Each row is a point on a landscape with many peaks, with its height.
From any point a climber takes the steepest step (rise divided by distance) to one of its 2 nearest points. It stops when none of these is higher. Distance is the straight distance between rows; heights are no part of it.
Z296: 137,117,125,90,101,111,109,127,111,110,85,112,124,96,102,104,96,108,102,104,53,132,70,112,75,82,83,103,81,48,131,79,110,144,48,112,107,66,63,94,93,70,99,51,124,136  height 353
Z763: 100,92,112,89,104,94,109,94,123,73,87,126,96,146,126,81,70,101,102,92,130,117,120,85,83,113,137,129,85,101,89,138,87,112,133,85,131,118,122,113,117,117,94,136,99,75  height 313
Z73: 87,78,121,100,73,68,106,70,119,64,65,117,124,110,82,109,97,95,84,80,144,126,132,69,117,114,139,103,132,75,103,93,102,171,129,106,141,87,91,127,91,99,102,76,145,93  height 332
Z116: 83,99,116,102,83,101,96,90,54,123,132,77,90,77,100,99,140,112,97,89,126,74,117,131,117,99,100,109,112,133,69,107,108,64,114,107,80,87,92,80,89,104,106,107,98,107  height 216
Z448: 68,114,52,123,100,121,93,85,77,103,106,74,102,98,108,87,32,128,125,118,96,124,90,103,120,93,131,105,104,119,78,137,96,66,123,61,77,126,148,110,93,120,98,132,76,72  height 412
Z603: 76,101,80,116,94,81,109,39,79,87,44,75,135,69,42,95,58,85,97,65,157,118,94,132,105,115,136,94,87,115,78,78,100,113,109,112,76,113,152,78,82,129,149,86,147,42  height 415
Z264: 117,93,113,86,99,91,113,107,92,87,75,122,112,131,97,97,121,97,113,83,101,108,97,113,60,99,105,109,87,97,90,79,119,120,94,127,117,97,98,93,100,106,124,85,134,115  height 601
Z337: 82,133,98,92,84,91,86,110,123,88,150,92,72,84,131,125,64,86,69,112,87,84,109,111,76,51,25,97,91,125,65,101,103,77,112,90,108,117,90,102,87,112,100,136,79,73  height 527
Z99: 105,106,86,87,102,123,82,107,76,90,102,87,66,118,114,72,124,89,82,96,104,95,124,98,105,111,84,94,115,84,106,136,76,105,98,70,124,137,82,106,114,96,49,123,64,120  height 109
Z813: 65,108,88,113,76,99,54,102,96,90,130,100,68,66,122,161,129,87,62,150,103,69,113,66,134,94,103,67,134,111,93,71,99,91,132,113,87,116,81,128,106,104,73,94,74,80  height 172
Z992: 121,92,96,83,131,153,70,124,79,135,114,83,77,80,106,78,136,74,117,91,68,82,141,105,117,100,90,98,121,89,145,120,102,79,62,101,51,72,77,78,106,73,65,87,62,110  height 131
Z466: 78,102,82,101,80,105,54,101,70,94,120,58,90,119,92,81,144,79,117,74,71,85,136,92,139,120,81,76,123,102,101,99,100,83,97,119,82,109,90,81,106,102,75,97,87,86  height 536
Z745: 126,79,90,114,110,74,104,131,117,92,110,122,76,140,112,111,79,117,123,92,41,87,55,79,68,105,79,126,69,120,105,82,117,97,75,93,125,128,99,124,89,122,101,121,95,110  height 616
Z425: 80,144,113,82,93,92,112,125,117,94,141,89,100,102,119,98,88,111,101,80,111,116,122,132,84,93,72,92,65,113,82,131,99,72,88,108,95,106,112,34,126,89,86,124,90,80  height 311
Z287: 108,69,96,100,110,90,96,106,89,88,139,46,67,128,114,119,106,70,135,79,35,62,88,82,97,64,62,121,88,130,87,82,117,53,87,107,78,101,83,85,99,115,120,130,109,67  height 684
Z459: 109,81,120,70,116,123,63,94,111,93,117,85,64,106,103,131,151,50,84,122,64,47,123,69,96,85,50,84,113,98,118,82,89,63,83,102,101,116,49,80,129,89,82,94,82,93  height 487
Z528: 80,96,82,107,112,114,91,76,81,107,73,79,129,125,92,80,95,110,135,96,119,111,108,127,113,133,144,99,79,107,71,133,100,67,131,112,68,129,158,77,102,82,116,117,134,88  height 274
Z513: 88,104,78,108,90,119,88,93,70,105,66,95,122,94,92,102,103,107,129,112,116,118,105,119,114,114,153,95,129,77,87,93,116,115,109,146,80,81,123,125,81,93,99,80,120,122  height 506
Z383: 103,79,70,98,97,117,74,112,90,87,70,112,110,140,92,72,161,84,140,69,122,102,134,74,117,147,117,65,136,93,113,101,88,124,107,130,95,120,108,105,127,97,82,81,93,117  height 382
Z738: 126,78,87,89,135,119,97,123,141,97,125,112,58,133,107,98,133,74,130,98,74,61,80,72,79,83,57,95,96,131,123,79,85,62,90,117,95,108,88,113,111,100,115,141,57,122  height 140
Z866: 84,100,140,89,120,127,110,93,83,147,84,125,116,102,103,84,161,79,132,89,145,98,127,128,107,120,107,83,104,124,72,131,121,100,101,133,54,95,86,76,126,73,147,82,155,106  height 298
Z224: 93,84,87,87,100,112,97,99,89,97,106,120,61,97,117,103,137,96,52,122,140,76,118,78,97,106,102,95,121,122,99,102,71,99,129,67,129,116,79,117,108,106,58,108,66,125  height 102
Z779: 105,131,152,94,63,76,128,120,120,97,111,102,128,72,101,135,88,114,73,112,69,128,96,96,85,97,69,90,104,57,98,93,111,119,94,85,130,74,78,65,114,66,89,56,105,121  height 525
Z525: 107,79,118,79,96,96,97,88,83,120,117,95,59,77,91,136,132,94,57,126,83,52,95,112,84,70,72,112,111,118,83,58,103,69,98,86,108,77,63,98,79,104,112,101,102,119  height 614
Z850: 61,120,59,136,78,105,82,94,73,111,113,88,97,70,100,87,53,144,90,120,110,118,96,112,140,118,152,96,110,90,90,147,84,100,110,69,87,113,141,130,76,120,64,134,80,77  height 384
Z356: 121,80,96,73,151,152,91,123,135,118,131,105,48,99,103,90,143,49,112,111,81,45,98,103,81,73,55,88,105,123,142,111,79,65,68,92,84,112,71,96,116,82,84,147,53,117  height 145
Z762: 125,96,123,85,98,96,79,101,115,76,114,89,83,92,98,149,129,75,65,136,29,75,91,56,89,86,40,99,107,77,119,64,105,92,79,97,124,107,45,88,117,75,94,75,99,102  height 471
Z71: 107,101,127,82,134,129,115,105,105,132,100,129,97,118,119,66,146,96,132,105,128,83,104,119,78,112,112,105,76,124,91,147,111,65,107,112,86,104,109,79,129,66,119,129,115,129  height 354
Z848: 102,95,104,87,96,106,70,108,95,76,120,70,86,110,108,119,137,60,113,100,55,77,130,68,119,90,61,86,123,106,119,75,111,77,98,131,89,97,75,90,115,95,84,90,77,99  height 505
Z899: 101,90,96,94,103,111,93,100,104,73,103,87,72,112,116,128,102,83,86,129,63,83,88,56,102,74,81,104,112,90,108,87,84,87,103,89,121,120,70,137,94,108,83,114,82,123  height 338
Z747: 93,92,42,97,119,112,95,84,86,81,49,72,131,142,52,47,80,123,119,79,100,129,108,113,108,131,124,95,61,76,76,119,69,101,77,69,102,138,148,61,115,85,113,105,138,82  height 495
Z604: 59,84,85,119,57,58,104,81,82,61,89,67,117,100,72,97,73,98,95,76,101,107,116,52,142,106,120,97,145,116,89,85,112,114,137,73,130,121,109,110,85,138,106,87,105,68  height 727
Z760: 140,81,87,92,127,131,79,94,75,99,80,90,99,111,80,70,153,61,113,60,73,91,138,83,89,87,81,97,108,84,169,64,93,125,63,118,86,88,64,88,99,88,109,55,75,115  height 388
Z518: 116,105,115,78,98,107,102,108,140,71,115,135,86,134,137,82,86,98,96,88,123,122,126,85,81,109,89,104,97,84,103,138,71,130,116,83,150,113,95,112,131,95,68,130,72,98  height 329
Z642: 112,110,136,116,84,63,102,109,132,43,126,95,100,80,97,152,108,97,57,135,50,93,85,45,100,95,47,100,114,89,105,67,116,114,127,94,150,113,55,99,112,73,102,80,95,92  height 453
Z573: 80,118,80,112,93,88,114,61,71,90,72,57,122,61,49,118,64,125,93,85,152,122,98,136,95,100,137,111,66,94,70,76,94,105,68,106,83,95,140,61,75,124,146,96,126,78  height 456
Z591: 135,93,104,74,125,123,119,128,123,112,66,140,100,103,93,99,112,113,113,127,85,112,69,115,72,77,104,102,105,75,111,62,102,121,60,127,100,73,76,117,94,72,114,75,104,156  height 339
Z170: 86,128,106,104,97,64,131,137,144,73,110,106,110,109,117,146,43,129,113,90,86,128,83,98,74,94,94,117,45,96,83,104,109,102,75,117,102,115,122,70,109,112,98,132,117,66  height 355
Z330: 109,80,151,92,80,64,113,93,141,50,86,125,126,104,94,127,109,99,81,92,117,133,116,59,99,112,106,101,121,65,110,86,106,172,119,105,161,87,69,101,105,76,104,62,144,108  height 348
Z141: 139,93,89,92,107,129,89,108,72,82,71,82,98,122,94,73,130,91,94,86,74,102,104,94,96,79,84,113,98,66,134,89,90,130,67,96,112,107,70,108,100,89,92,77,88,134  height 376
Z181: 130,87,106,97,111,76,108,130,118,113,89,133,96,135,104,109,98,124,128,98,61,98,61,114,56,115,104,124,61,101,98,78,131,99,69,124,112,106,107,103,85,101,113,108,125,114  height 647
Z377: 82,90,44,104,100,97,98,92,75,73,91,51,117,143,55,54,96,108,126,55,86,115,102,88,118,124,98,97,83,113,78,114,81,71,89,66,103,137,134,56,117,114,118,106,110,76  height 533
Z37: 72,129,145,75,96,104,117,124,111,133,120,104,115,87,118,97,116,98,121,94,123,107,125,136,111,115,97,92,84,114,70,139,116,69,108,134,66,100,103,34,129,80,105,105,119,84  height 278
Z364: 56,90,111,145,74,86,98,69,108,92,125,63,116,73,92,109,39,128,92,112,110,124,89,38,170,97,131,98,134,88,130,126,101,130,138,45,107,83,93,151,73,132,87,105,112,76  height 582
Z219: 101,88,130,108,86,80,132,66,65,129,132,84,115,62,93,90,124,118,83,78,155,65,94,135,107,89,99,131,64,152,84,110,109,48,105,96,84,90,106,81,78,110,132,118,107,81  height 210
Z397: 101,63,117,111,83,61,137,65,128,89,77,109,142,105,92,112,46,97,94,100,129,116,98,48,133,102,148,139,117,103,144,108,114,133,121,73,117,64,122,153,99,147,112,96,119,62  height 518
Z250: 132,110,115,86,99,92,110,140,111,135,96,122,117,108,100,108,98,110,102,85,50,123,85,127,54,105,78,113,44,77,120,87,126,115,34,100,100,86,79,55,104,77,82,62,124,99  height 368
Z905: 96,113,120,105,85,56,116,115,118,84,136,110,81,95,120,130,69,115,72,105,75,86,82,93,79,78,68,112,83,119,86,83,106,79,112,87,132,101,97,105,86,123,100,124,80,92  height 558
Z661: 115,81,99,98,96,81,115,95,97,80,88,114,94,101,93,125,112,106,72,114,91,92,84,61,88,81,102,114,111,106,103,53,100,107,110,98,132,88,82,135,75,115,110,88,99,128  height 349
Z845: 95,89,54,146,123,139,81,47,43,70,86,58,98,124,53,66,70,77,127,74,85,116,77,174,103,89,126,93,126,114,72,70,96,114,94,111,91,91,110,106,94,94,147,67,107,88  height 277
Z76: 96,142,75,100,95,94,100,127,131,65,134,83,107,121,127,102,54,110,104,73,85,133,109,92,79,75,60,99,51,99,104,122,89,94,68,102,99,114,112,65,113,103,85,128,82,64  height 334
Z996: 76,113,87,121,95,100,103,104,118,71,125,56,78,95,129,134,21,103,96,119,48,118,63,59,95,43,55,104,76,87,101,126,88,110,71,52,113,133,67,115,87,124,96,135,108,80  height 282
Z888: 132,107,139,63,93,88,124,135,131,142,116,144,91,95,94,118,118,90,77,107,63,95,89,108,68,111,56,83,113,93,88,89,108,89,70,67,106,73,84,62,125,69,116,43,90,130  height 517
Z691: 99,101,96,109,87,71,118,84,95,112,106,87,106,48,94,150,77,102,97,124,95,92,87,73,124,79,117,109,127,95,105,49,130,86,122,139,99,53,113,144,65,113,99,93,93,118  height 193
Z461: 130,85,73,104,112,119,97,99,72,74,53,80,121,158,84,49,97,105,119,72,95,117,98,110,88,108,121,117,74,77,101,115,93,119,86,90,112,136,123,85,108,95,112,98,119,102  height 465
Z399: 120,93,136,75,103,71,115,129,125,125,127,120,97,104,103,116,121,103,132,84,57,84,84,118,76,101,70,101,102,119,94,67,136,75,74,140,90,65,89,63,102,82,130,89,120,105  height 503
Z588: 90,81,119,100,108,67,132,99,128,80,76,128,106,138,116,110,61,105,106,92,112,116,100,83,70,118,141,140,54,120,86,116,104,107,132,91,106,129,139,90,109,132,122,143,136,44  height 297
Z564: 74,116,102,100,88,98,92,96,90,88,154,80,70,107,126,94,101,85,90,89,119,76,115,108,99,74,64,102,89,152,67,124,98,63,129,84,101,129,95,93,101,118,102,139,80,77  height 496
Z617: 101,104,104,106,82,86,118,76,66,101,79,94,118,89,90,99,80,121,66,94,135,103,103,110,93,89,126,127,88,91,92,94,104,104,109,88,116,86,119,105,72,132,104,98,108,101  height 62
Z369: 119,111,133,75,98,66,113,137,151,102,116,132,103,104,104,131,113,97,100,111,43,100,88,83,76,109,59,81,120,98,107,59,121,87,88,120,112,78,86,80,120,65,112,65,83,116  height 488
Z961: 127,110,119,76,108,101,107,134,104,120,128,103,94,103,113,89,111,89,89,78,50,106,103,113,60,95,60,110,65,88,137,110,107,85,52,81,106,92,81,48,116,79,75,88,80,101  height 385
Z314: 83,76,47,135,128,118,74,58,73,114,32,103,142,109,51,55,67,107,104,98,129,127,98,158,120,139,146,86,92,97,55,108,76,106,133,69,92,133,157,103,93,92,133,81,145,66  height 333
Z44: 70,125,78,110,76,116,44,112,100,90,139,104,58,87,141,125,109,86,76,122,112,86,122,90,112,90,79,63,126,111,82,108,87,106,126,94,93,129,92,138,101,112,71,122,68,80  height 163
Z379: 81,105,94,113,79,82,125,89,86,73,78,70,129,103,79,113,50,131,101,87,105,133,94,86,104,91,135,121,90,81,87,103,103,115,91,90,117,106,121,87,78,122,113,106,126,93  height 53
Z277: 106,123,109,89,107,94,127,97,113,121,95,124,108,73,117,115,54,127,87,136,113,102,80,115,93,97,136,127,89,87,104,113,105,77,116,115,101,74,130,132,77,106,80,133,92,113  height 430
Z536: 97,109,132,105,87,56,135,118,152,89,104,135,108,101,116,136,45,133,76,101,96,121,77,104,65,109,113,130,55,87,90,109,101,116,97,86,135,103,107,96,92,113,85,136,119,79  height 373
Z455: 98,109,83,106,99,110,101,94,84,131,73,117,119,71,111,116,94,118,105,136,141,101,98,119,117,119,168,110,110,89,105,101,109,92,122,135,64,72,141,138,81,109,84,103,102,111  height 468
Z695: 116,105,95,83,119,118,90,108,103,99,77,107,114,149,107,49,134,74,140,57,114,101,137,83,100,139,109,88,93,84,134,128,95,101,109,127,98,125,113,83,138,94,85,107,89,95  height 362
Z715: 128,116,132,108,104,87,111,122,178,77,124,113,100,89,120,131,76,127,92,126,56,120,39,73,90,99,68,95,98,65,131,109,83,130,107,78,133,76,64,126,94,58,83,101,101,142  height 466
Z647: 137,95,122,95,86,66,128,73,93,110,67,109,133,81,85,98,81,98,53,97,163,83,96,108,108,104,108,123,70,100,120,90,110,113,104,93,110,60,135,111,80,161,103,94,107,73  height 72
Z269: 107,101,109,112,96,93,106,59,64,87,94,106,89,84,77,112,110,85,89,94,121,93,97,138,80,70,103,93,111,120,93,40,110,129,100,127,109,60,83,110,78,121,139,60,103,110  height 317
Z803: 118,133,125,64,114,123,111,139,136,129,99,132,117,97,126,98,95,78,111,105,73,128,118,90,92,114,88,83,103,62,132,127,96,93,79,111,89,79,88,87,136,67,69,70,77,120  height 406
Z54: 87,112,72,108,96,112,77,98,105,71,114,58,85,124,129,107,46,75,115,94,49,104,100,56,101,47,44,97,92,94,103,113,95,94,82,80,94,139,82,118,103,132,101,128,83,62  height 275
Z177: 124,102,93,91,139,148,95,106,78,105,54,122,94,127,95,53,128,91,114,103,135,108,120,135,84,89,111,86,109,84,102,94,91,143,73,112,91,97,78,96,127,80,110,59,98,140  height 420
Z730: 78,97,96,112,96,115,84,86,58,115,116,72,115,106,93,70,141,119,132,82,119,92,117,137,121,123,112,94,100,123,70,133,107,67,105,117,66,103,121,65,105,80,110,109,118,99  height 243
Z130: 91,120,107,84,108,131,89,136,122,128,143,139,81,95,137,99,137,87,123,109,126,97,119,107,98,111,84,65,117,131,89,133,95,78,109,112,75,96,95,91,137,83,82,103,64,120  height 150
Z787: 97,93,62,116,114,127,78,109,63,130,59,129,95,84,108,68,126,134,82,130,162,97,110,144,107,122,162,97,126,89,89,118,81,134,100,92,73,105,111,128,103,81,75,90,96,132  height 377
Z348: 94,101,66,101,118,123,106,95,75,81,114,72,77,118,115,68,58,106,103,110,91,108,89,111,88,78,109,120,85,123,87,150,93,72,106,51,102,147,128,105,96,111,92,148,75,93  height 437
Z98: 106,91,115,93,90,69,118,107,91,87,114,92,107,115,104,105,116,102,121,76,92,89,96,110,82,90,95,119,86,130,82,82,123,73,107,131,99,95,112,77,94,109,127,103,120,103  height 554
Z612: 77,114,89,107,87,108,68,122,69,128,126,117,74,96,126,89,146,117,101,103,122,95,123,121,118,136,118,66,131,106,86,134,88,98,105,102,83,110,103,88,123,96,69,104,78,116  height 134
Z532: 132,108,107,87,111,106,98,118,130,70,105,118,103,145,127,80,105,81,121,72,91,106,118,67,82,105,81,101,83,90,134,111,87,107,104,116,124,114,99,104,131,108,88,116,68,98  height 343
Z396: 133,105,98,107,100,104,109,61,69,132,69,120,114,82,88,88,114,96,50,114,191,74,104,139,113,101,109,95,91,111,123,85,90,128,105,96,93,52,111,127,94,146,97,78,92,99  height 84
Z343: 103,58,110,86,110,107,91,88,87,100,128,76,54,118,105,120,144,74,104,102,80,34,89,91,93,70,78,119,104,136,81,82,100,42,102,91,95,103,66,107,97,111,121,125,114,103  height 652
Z55: 105,93,93,125,108,115,102,48,48,83,99,85,94,116,73,86,109,80,127,70,119,100,92,170,77,77,115,96,109,132,76,71,107,115,102,130,88,78,94,97,91,104,156,70,121,94  height 296
Z627: 100,83,64,96,133,164,66,128,101,106,119,96,49,100,118,89,144,58,114,120,108,59,110,107,109,87,85,80,121,111,129,129,70,91,82,92,72,144,87,118,124,88,55,140,44,117  height 151
Z294: 110,70,107,104,112,104,122,97,138,68,78,111,113,116,114,89,56,122,115,113,111,126,70,61,118,86,166,151,107,76,123,133,85,138,122,64,118,93,96,164,87,100,98,110,118,121  height 308
Z560: 89,103,57,116,106,119,63,110,59,117,109,89,72,116,100,35,136,110,105,89,105,86,121,130,122,142,101,78,112,89,92,151,76,95,92,71,96,142,113,91,117,88,53,132,78,109  height 119
Z966: 82,128,112,92,91,107,109,86,70,115,89,75,116,63,71,115,87,132,96,100,126,121,116,156,89,94,112,106,78,81,64,99,103,99,62,123,76,77,115,37,88,98,119,95,122,108  height 512
Z367: 76,114,142,91,104,105,112,81,77,144,71,117,116,54,92,107,127,83,123,99,147,105,124,151,107,116,119,90,111,115,72,101,125,106,119,159,42,86,107,81,91,96,142,83,147,88  height 265
Z925: 92,132,141,89,70,92,120,111,90,125,102,95,119,55,92,133,84,120,72,110,98,122,107,140,77,84,88,101,98,64,76,95,111,105,71,101,107,65,94,50,93,90,98,69,104,122  height 576
Z159: 100,114,103,75,109,125,100,133,161,115,127,149,81,93,121,118,110,92,106,129,98,106,103,81,86,98,60,60,122,117,97,95,81,83,106,111,97,87,91,105,123,73,79,100,41,127  height 161
Z335: 75,110,99,125,95,102,112,92,109,77,119,63,89,84,122,113,23,121,89,123,74,124,65,58,120,59,100,115,102,87,110,136,89,113,111,47,119,111,78,139,74,122,91,131,102,101  height 290
Z386: 95,80,56,122,132,139,58,80,73,110,45,83,137,131,71,50,106,96,141,97,104,115,102,158,118,135,135,83,93,90,69,118,97,94,117,110,64,130,159,91,101,56,124,90,145,96  height 304
Z117: 110,105,138,64,137,133,125,121,108,161,92,149,95,109,104,83,148,71,109,97,133,95,114,119,87,114,93,88,96,111,73,137,112,92,86,102,76,86,84,69,135,77,137,70,137,131  height 324
Z133: 101,86,99,87,121,145,85,141,98,137,131,117,74,86,116,111,155,86,128,121,97,88,117,101,117,103,92,74,135,118,104,116,95,73,76,111,55,71,83,82,120,77,78,83,67,136  height 139
Z363: 113,110,145,113,78,66,123,110,138,91,112,111,115,70,101,146,80,136,70,124,68,114,54,82,85,96,85,105,98,64,111,79,107,121,106,84,142,71,73,118,76,75,97,86,114,132  height 489
Z726: 67,106,69,108,95,103,101,82,69,87,130,60,77,115,93,76,85,108,96,81,114,93,102,103,102,91,93,108,82,146,65,136,84,53,110,50,97,144,117,73,105,125,109,145,87,74  height 464
Z68: 73,98,54,136,78,95,70,101,62,110,95,106,97,95,97,76,108,134,92,104,113,101,100,108,133,144,158,86,128,83,84,121,79,109,119,81,90,112,136,136,91,116,74,111,94,92  height 357
Z768: 108,84,102,118,113,90,132,100,128,83,102,102,90,92,126,98,28,130,96,127,78,115,37,57,110,62,130,143,102,101,132,126,96,125,114,40,119,94,82,167,78,120,102,125,104,109  height 299
Z542: 132,101,87,99,134,132,87,92,69,98,58,99,111,152,84,36,125,82,123,67,107,109,115,141,72,96,104,98,74,81,118,101,101,131,72,117,92,107,98,72,119,82,123,75,117,101  height 441
Z46: 105,106,130,72,93,81,115,103,114,129,127,120,67,62,98,136,111,107,40,136,73,75,81,117,65,92,65,99,118,109,96,76,95,71,98,64,125,84,75,96,90,86,93,100,77,128  height 580
Z725: 132,70,96,102,106,56,144,72,95,123,66,111,132,95,98,104,66,93,107,95,122,86,55,98,89,105,126,134,67,138,113,77,132,81,122,110,80,90,157,116,85,152,152,106,138,55  height 263
Z999: 116,130,123,109,98,109,91,109,159,61,131,100,112,84,121,134,93,100,95,126,63,123,83,45,117,93,52,76,115,67,129,104,89,122,118,102,119,83,59,120,112,59,72,86,82,120  height 446
Z649: 128,94,116,96,90,98,101,102,108,57,80,99,120,120,102,103,116,102,95,89,86,125,98,59,99,98,87,100,105,60,128,89,93,154,93,102,143,95,64,110,97,88,95,69,117,136  height 364
Z445: 104,106,136,90,96,74,119,65,89,135,82,98,123,28,88,110,101,82,111,94,151,94,99,148,103,95,114,104,96,111,89,64,136,90,107,168,59,59,120,92,71,114,138,81,126,78  height 233
Z426: 46,113,110,151,58,85,86,81,83,95,127,48,110,43,76,128,62,126,58,113,105,109,100,58,168,110,116,84,120,65,104,105,99,118,119,71,111,98,92,127,60,119,73,104,110,91  height 622
Z328: 108,84,83,92,96,108,107,87,78,121,83,125,90,83,98,102,134,107,45,125,157,77,110,100,100,97,116,101,108,123,107,80,81,105,120,85,109,74,91,123,90,115,82,83,81,132  height 95
Z962: 59,104,60,119,66,89,84,86,68,88,80,69,132,94,56,84,85,106,130,81,97,120,108,112,131,130,132,81,129,83,67,94,107,107,99,128,88,105,140,98,78,106,97,86,130,92  height 556
Z541: 109,89,76,93,119,150,88,119,69,113,75,109,84,93,98,80,135,107,104,131,122,93,109,131,104,85,120,104,127,95,93,99,93,114,80,100,75,93,87,116,100,75,81,82,78,159  height 401
Z438: 92,91,62,128,97,101,72,82,56,129,69,117,111,104,94,63,135,123,90,97,162,92,114,135,111,150,157,93,118,107,83,112,87,115,130,95,83,104,129,121,100,107,98,88,112,98  height 346
Z266: 75,108,157,94,91,79,141,92,105,129,113,103,128,68,109,92,127,107,106,85,158,81,109,133,109,111,109,115,62,141,73,122,116,59,128,133,80,118,103,67,108,87,138,124,128,67  height 242
Z574: 102,99,97,114,106,43,113,122,144,109,123,133,79,121,125,129,46,136,111,96,62,86,54,87,71,104,78,113,77,131,85,74,123,88,96,111,121,105,110,127,84,123,120,130,87,84  height 591
Z437: 72,96,45,114,90,101,66,97,73,91,107,57,109,126,58,43,122,82,131,53,59,96,122,87,138,134,82,79,101,96,92,110,81,73,93,91,89,129,117,79,107,114,75,105,93,69  height 574
Z213: 106,117,141,75,102,70,132,113,136,133,93,149,97,89,111,117,87,127,73,116,107,96,77,128,55,113,112,117,81,96,92,94,107,82,111,104,117,83,112,96,93,102,104,126,109,106  height 398
Z841: 120,131,109,88,103,140,91,131,146,104,116,116,111,73,132,110,97,91,107,123,77,129,97,72,121,107,76,69,119,62,147,128,71,119,91,99,92,88,67,115,121,53,46,76,55,136  height 425
Z192: 125,81,88,81,110,125,88,99,93,88,68,118,110,121,87,85,158,67,115,78,111,111,139,66,98,107,83,63,127,92,130,75,89,140,80,129,105,96,75,85,124,89,96,44,86,133  height 399
Z821: 91,100,100,87,108,88,101,116,162,103,130,130,77,84,105,143,110,103,94,144,77,83,88,66,104,89,61,69,137,129,89,41,99,68,123,136,95,82,82,108,100,74,105,98,54,114  height 171
Z434: 113,121,133,60,136,122,118,133,131,126,81,140,103,122,123,85,110,86,121,113,87,111,103,113,67,116,102,103,78,82,112,130,107,83,95,127,82,100,110,75,131,74,96,121,110,114  height 383
Z261: 62,72,115,135,70,65,119,57,124,102,101,80,145,86,76,96,33,122,106,93,132,135,103,50,168,106,150,118,128,91,145,130,107,136,120,51,108,71,119,141,96,142,96,99,117,45  height 548
Z106: 121,103,118,91,93,61,119,75,102,135,94,100,114,35,84,127,96,93,90,108,129,82,86,114,109,87,103,105,111,106,107,37,134,87,105,152,86,36,123,118,62,121,121,81,98,105  height 209
Z61: 55,109,87,125,58,84,78,93,73,70,111,55,105,94,82,107,87,106,93,98,76,108,113,60,155,111,103,79,132,81,81,94,102,108,116,92,116,118,96,116,79,117,80,98,102,95  height 673
Z702: 120,72,86,105,103,83,111,64,83,95,88,117,83,92,69,126,124,85,56,113,119,70,79,92,85,69,93,100,105,137,111,19,103,115,106,105,115,69,81,132,69,127,140,69,101,111  height 335
Z216: 66,124,72,113,80,109,62,101,95,78,135,42,85,109,117,115,71,75,126,98,53,100,121,72,139,70,63,85,113,98,83,96,109,80,101,122,74,114,96,107,94,117,88,120,81,61  height 266
Z842: 111,70,104,103,112,51,134,97,128,105,79,145,110,130,117,103,55,113,107,99,97,86,63,78,67,118,139,141,68,140,106,91,118,91,128,92,112,105,137,130,99,146,135,129,121,60  height 281
Z719: 140,95,98,89,135,115,98,125,81,117,102,95,96,97,103,50,114,97,96,62,65,98,108,119,64,87,92,133,51,75,166,115,102,99,44,80,94,116,88,56,104,74,78,100,76,99  height 400
Z100: 101,69,106,105,96,99,107,71,122,69,57,107,125,130,90,90,78,109,104,93,132,134,101,75,121,109,166,132,118,62,109,121,85,165,121,81,129,91,91,151,85,100,103,92,145,104  height 318
Z527: 85,108,94,106,91,77,101,104,122,104,125,113,91,56,113,155,97,101,84,140,105,81,98,66,132,89,98,87,128,125,103,54,111,78,139,135,94,70,99,137,87,106,84,100,63,103  height 183
Z267: 78,99,79,133,112,97,94,26,64,114,54,89,134,94,52,65,92,93,93,73,170,105,103,165,112,132,128,83,77,119,65,97,82,110,130,100,79,120,137,84,90,111,147,86,140,51  height 375
Z478: 38,107,69,125,45,62,82,112,90,65,110,59,118,76,61,91,85,98,124,78,70,110,118,81,164,127,109,61,141,95,77,83,114,111,104,133,108,116,130,93,84,106,82,85,114,75  height 615
Z313: 150,82,76,107,142,132,82,106,64,105,77,75,104,123,79,23,131,88,111,50,88,79,114,129,82,81,101,133,63,79,156,108,105,107,64,80,81,123,102,69,108,72,108,98,82,98  height 417
Z464: 97,100,60,100,101,158,45,113,122,93,122,110,55,98,132,119,124,59,93,126,109,81,116,74,104,83,64,56,117,97,116,116,61,114,96,96,89,154,79,139,113,100,58,127,54,97  height 156
Z764: 124,107,134,89,76,69,111,128,127,122,126,130,81,96,107,131,102,119,63,113,46,95,63,116,52,116,50,100,91,97,100,83,110,105,73,55,143,101,75,83,104,76,83,86,87,120  height 547

For each start below, name the point where the climber stops.
Z768 | Z192
Z250 | Z437
Z445 | Z925
Z725 | Z192
Z787 | Z437
Z617 | Z925
Z68 | Z181
Z219 | Z604
Z116 | Z925
Z356 | Z925
